A landscape with many valleys, sampled at points; each row gives a point and its height.
From any point a ball takes the steepest step (drop divided by distance) to one of its 2 nearest points. It stops when none of these is lower. Distance is the straight distance between rows; heights are no part of it.
J544: [ 74  79  91 124  89 101 119 107 103 117 122  83  94  95 113 114 108 133
 108  92]  h=58.7
J889: [111 120 106  83 100  93  89 126 100 117 101 109  74 118 125  96  83  90
  80 107]  h=46.3
J609: [ 85 111 121 111  84  98 126 107 105 117  92 109 124  65 105 116  80 102
 121  69]  h=60.8
J428: [101 127 110  81 101  89  94 101  99 108  92  86  98 107  82  71 120  65
  94 127]  h=21.8
J499: [ 59 109 114 107 127 132 121 115 130 100  99 107  85 113 108 100  93  76
  78 118]  h=38.0
J677: [109 118  86 101  92  84 110  93 115  67 116  73 104 110  94  44  77  93
  79  99]  h=42.1
J871: [ 71  96 106 104 132 126 121 113 116 110  96 113  88  91 126 112 106  98
  80 101]  h=24.7
J647: [122 124  92 109  67  82 110 103  85  80 110  92  97  94 117 123  76 121
 114  83]  h=47.7
J347: [ 97 106  89 126  88  80  70 133 110 131  94  97  75 110 118  90 119 116
  94 103]  h=60.5
J823: [ 86  95  97  67 104  81  92 103  93  93 104  83  93  86  69  83 127 109
  88  88]  h=22.4
J188: [ 87  77 104 114 114 106 125  89  91  63  91 109 114 118 118 112 101 124
 121  94]  h=16.9
J573: [ 79  76  78  96 119 101 115  69 108  66  83 102 118  85  72  72 102  80
  99  92]  h=33.3
J205: [121 113  94 100  99 113 110  85 113  76 112 102 117  64 120  92  70  97
  89  93]  h=20.3
J819: [115 110 114 133 113 114  84 104 102 100  94 110  79 108 106 113 131  78
 102 128]  h=73.1
J488: [109 122 100  88 101  93  95  95  84 120  92  99 131  86 107 109 105 127
 119  85]  h=30.1
J924: [ 86 113 101 104 109 124  91  73 103 107  65  83 117 110  87 108 118  66
 103  95]  h=27.9
J288: [123  85 120 116  73 114  84 116 102  89 132 100  73  85 104 128  95  91
 109 107]  h=74.4
J912: [ 80  95  79 121  99 115  96 109 104 115 104  89  94 102  93 133 109 132
  96  74]  h=55.6
J282: [ 98  84 125  82 103  94  77  80 100  83 120  86 116  64 108 101  79 103
 126 100]  h=69.2
J276: [ 84 101 104 146 115 104  80  90 108  93  87  98  68 121 111 135 116  83
 106 131]  h=78.2
J778: [ 72 109 108  80 111  85  99 103  98  89 100  76  91 110  63  84 127  81
  99 119]  h=7.6
J105: [117  94 114  69 106  89  89 101  84 113 101 107  90 110 105 105  83  96
  87  92]  h=43.7
J68: [ 96 110  94  78 105 123  79  69 101 117  85  92 130  94  92  99 111  86
 106 114]  h=19.2
J997: [ 88  94  51  92 108  82 104  70  96  56  85 110 117  81  94  75  89  90
 108  93]  h=30.6
J348: [ 84  63 107  88  90 100  71 110 108 118 120 115  97 122  70  96  99 106
  90 107]  h=83.1
J774: [126  86 113  82  87  75  77 107  90  85 103  97  95  68  83  80 111 101
 102  69]  h=49.7
J652: [121  80 102  78 111  83 110  81  73 110 105  95  90  83 105 108 101 106
 100  93]  h=41.3
J437: [ 92 102  98  92  87  79  99  71  85  95  89 106 128 122 100 104  90 104
  95  94]  h=22.2
J752: [ 75 102 121  79  95  85  96  74  86 101 108  84 116  64 103 124  97 104
 136 108]  h=66.5
J763: [ 90 115  86 113 132  98  98 104 113 115  69 137  86 125  89  99  89  68
  80 140]  h=41.4
J13: [ 99  94  68  86  90  77  97  85 100  73 108 101 107  68 105  75  69  94
  98  89]  h=28.3
J979: [116 102 112  99  93 111  86 102  96 116  83  83 117 100 105 106  97 105
 127  75]  h=35.1
J576: [132 108  62  94  91  97 100  90  73 114  97  95  98 112 109 108 107 119
 110 107]  h=47.4
J403: [ 88 114 100 126 120 113  98 100 116 110  84 115 112 142 116  92  99  97
  85 113]  h=31.2
J492: [112  92 126  90  97 113  80  97 106  86 127  94  93  87 106 103  98  94
 105 114]  h=71.8
J212: [115  78  71  80  93 116 117 102 100 125 107 103  98  73 113  87 101  99
 106 114]  h=60.0
J417: [118 134 108 100 115  99  87 123 100 106  93 119  96 122 127  89 111 105
  95 120]  h=50.1
J643: [ 91  92  71  89  91 104 102 103  98 143 113  88  82  89 118 109  99 106
  98 122]  h=61.0
J921: [107 102 101  90 105 124  80  98 106 113  88 121 112 103  87  98 114  77
 102 122]  h=25.6
J213: [132  81  93  83  72  81  89 108  87 109  97 105 103  61  87  95  90 102
 122  78]  h=42.6
J868: [111  93  99  95 100  97 105 113  91 105 102  78  77  98 102 102 103 120
  84  56]  h=49.1
J937: [112 109  54  94  97 111 109  90  92 101  93  97  94 128  85  99  97 103
  87 107]  h=46.8
J169: [ 84  94 105 101  90  86 107  76  79  90  72  82 107 133 112 113 101  89
 124  95]  h=16.2
J33: [101  86  96  95 113 107 128  94 107  85 115  84  97 113 128  64 106 112
  99 121]  h=56.9
J161: [ 92  98  90 117 122 109  84 117 109 107  62 147  82 117 104 122  95  79
 102 123]  h=36.8
J515: [ 92  68 126  86  86  96  59 111  99  99 108  91  85 126  78 116  94  99
 112  92]  h=79.6
J930: [108 117  90  86  95  91  90  92  90  80  85 117 139  94  96 107  95 122
 108  78]  h=26.4
J452: [ 91 119 111 102  85  85 101  99 111  65 103  91 114 122  99  74  90 104
  85  93]  h=38.9
J304: [131 118 114 102 126  98 118 100  95  77 108 112 116 123  72  68  93  88
  89 125]  h=47.8
J998: [112  89  91  83  74 105  78 114  95 126  85 100 116  94  81 107  83 111
 125  74]  h=39.2
J943: [ 93 122 105 122  96  97  89 105 111 113  93 125 130 124  95  91 114 109
  72  93]  h=21.0
J757: [131 107 110 118  92  97  79 135  99 116 105 108  86 112 105  91 124 118
  92  83]  h=65.6
J833: [ 89 105 126 131  71  97 108 100  99 114  85 111 119  81 105 126 104  82
 137  92]  h=65.3
J618: [110  64  96  85 118  82 117  69  84  79 103  95  97  92 105  78 109  99
 102 109]  h=38.8
J536: [115 115 107 108 104 123 115  97 111  97 116  84  98  92 127  97  95 104
  79  97]  h=17.4
J272: [103 125  96 103  89  91 114  86  83  99 121  97 106  89 111 130  72 129
 138 110]  h=48.6
J874: [ 97  73 110  95 130 115 116 108 107 105 112  96  89 113 103  74 118 106
  93 109]  h=53.2
J371: [ 90 105 110  89 126 138 128  95 116  87  92  99  92 107  99  92  84  61
  87 122]  h=44.8
J27: [120  87  87  82 101 117 120 104 108  94 104 104  98  97 115  64  98  87
 102 127]  h=58.5
J216: [100  88 105 120  79  97 112  83 101 122  93  93 127  66  79 110  89 105
 111  54]  h=56.6
J356: [ 96 117  97 108 125 119 121  98 103  97  86 113  84 127  87 102  94  49
  91 146]  h=44.9
J261: [123 114  76 101  83  88 103 110  74 135 109 108  86  96 116 128  86 123
 123 112]  h=47.9
J946: [124 143  76  96  89 100 101  99 111  77 118  83 106  94  82  65  97 107
  77 108]  h=43.9
J880: [103 117  92 112  87  83  95 117  95 112  90  77  64 122 109  93 116  89
  87  97]  h=56.5
J815: [100 107  97 103  84  87  96 111  89 120  91  52  77 106 119 105 106 106
 106  68]  h=53.0
J630: [ 88  72 116 115 107  99 116  85  99  84 102 101 130 116 108 105  71 131
 136  80]  h=13.5
J755: [ 77  97  99 120 123 110  90 109 108  96 107 107  63 101 123 134 118 103
 104 129]  h=82.2
J803: [ 79 102  97  71  82  96  79 118 112  96 124 115 101 100  84  96  97 109
  86 114]  h=85.9
J666: [ 88 132 121 107 105 110  87 100 116  76 104 109 133 118 102  98 100 122
  84  90]  h=31.7
J367: [ 77  90 110  80  96  97  99 123 102 103 117 100  95  67 102 123 102 129
 104  79]  h=49.4
J327: [113  94 112 107 111 100 107 100  93 110  84 112 109 144 123  89  92 103
  94  96]  h=38.1
J156: [ 87  94 118 101 124 128 128  84 111  96  98  90 110  88 123 111  89  95
  87  84]  h=11.3
J848: [127 136 107  78 116  93 100  86  94  84 108 120 117  98  59  87  94  80
  75 126]  h=49.3
J217: [ 90 109  88 112  85 103  97  84  93  88  80  87  98 114  93 120 122  81
 109  95]  h=23.2
J552: [123 101 134 106 105  92  99 133 101  94 103 119  89 110  87  80 117  99
  81  84]  h=75.4
J761: [ 68  96 120  91  90  92  90 100  95  98 116  89  94  62  98 135 122 105
 107  96]  h=59.7
J82: [107 125 102 130 118  95  96 109 114 117 114 129  88  96  84  98 121  89
  57 124]  h=63.5
J387: [ 95  79 116 109  83  79 103  83  84  92  92  80 115 111  99 108  85 115
 141  76]  h=7.7
J571: [ 84  94  73  86  87 124 106 103 111 116  99  76  80 102 105 107  93  83
  96 110]  h=62.0
J319: [105  78  92 126  87 112 106  98 101 107  96  88 108  94  83 122  95 118
 101  53]  h=53.1
J594: [ 99 100  97 105 113 126  75 114 109 125  74 123  96 106 115 118  99  82
 124 127]  h=31.5
J745: [ 97 131 102  84 116  80 111 113  94  96 104 127 104  98  57  91 112  88
  67 113]  h=51.7
J459: [122 100  98  94  87  95 113 109  87  87  98 102  88  91 106 122  79 106
  91  64]  h=46.2
J299: [106 107  99 127  97  94  99 117  90 120 108 116  91 102 119 134  94 126
 118  98]  h=48.9
J6: [ 95  52  86 108  78 103 116 111 108 106 115  87  96  91  99  94  87 121
 115  79]  h=62.2
J899: [ 96  85 116 113  76 106  75 105 102 104 116  77  72 118  98 124  95  90
 105 100]  h=76.9
J893: [ 84  68  83  95  83 124 121 114 113 112  97  65  86  87 115  90  95  99
 117  87]  h=64.3
J821: [ 91  91 103  87 128  83 122  72 100  72 101  95 110 103  87  64  98  92
  81 103]  h=36.4
J808: [125 115  71 100 106 102 103  85  97  90 107  86 110 118  58  69 105 102
  84 110]  h=45.7
J495: [ 88 114 112  98 117  96 111 108 114 105 124 126 105  93  90  87 115 105
  53 112]  h=57.8
J988: [ 93  79 105  73 103  81  93 110  92  79 111 107 101  68  95  97 114 122
 107  84]  h=37.0
J481: [ 95  73 113  89 109  99  95 103  95 107  96 110 113 124 109  82 111 115
 116 104]  h=45.3
J146: [102  98  97  78  85  95 110 102 108  99 108  97 106  53 112  91  74  95
  93  85]  h=24.1
J442: [100  85 114 119  72  87 107  92  89  81  83 120 119  99 101 110 116  90
 124 100]  h=70.6
J873: [105 113  93 154 124 103  84  98 120 110  92 119  72  93  93 111 123  78
  76 136]  h=67.6

Call two points neighbours if one is among the 2 nearest of the other. Go from one point of each pair to the other, from neighbour to neighbour, staying as low as possible. Name the highest point that can't be avoided.
J387 and J156 -> J356
J778 and J387 -> J924
J68 and J778 -> J921
J943 and J459 -> J272

Two balls start at each pair of points below. Name the first point that both come to, or write never.
J745 and J937 -> J808
J571 and J576 -> J943
J299 and J755 -> J808
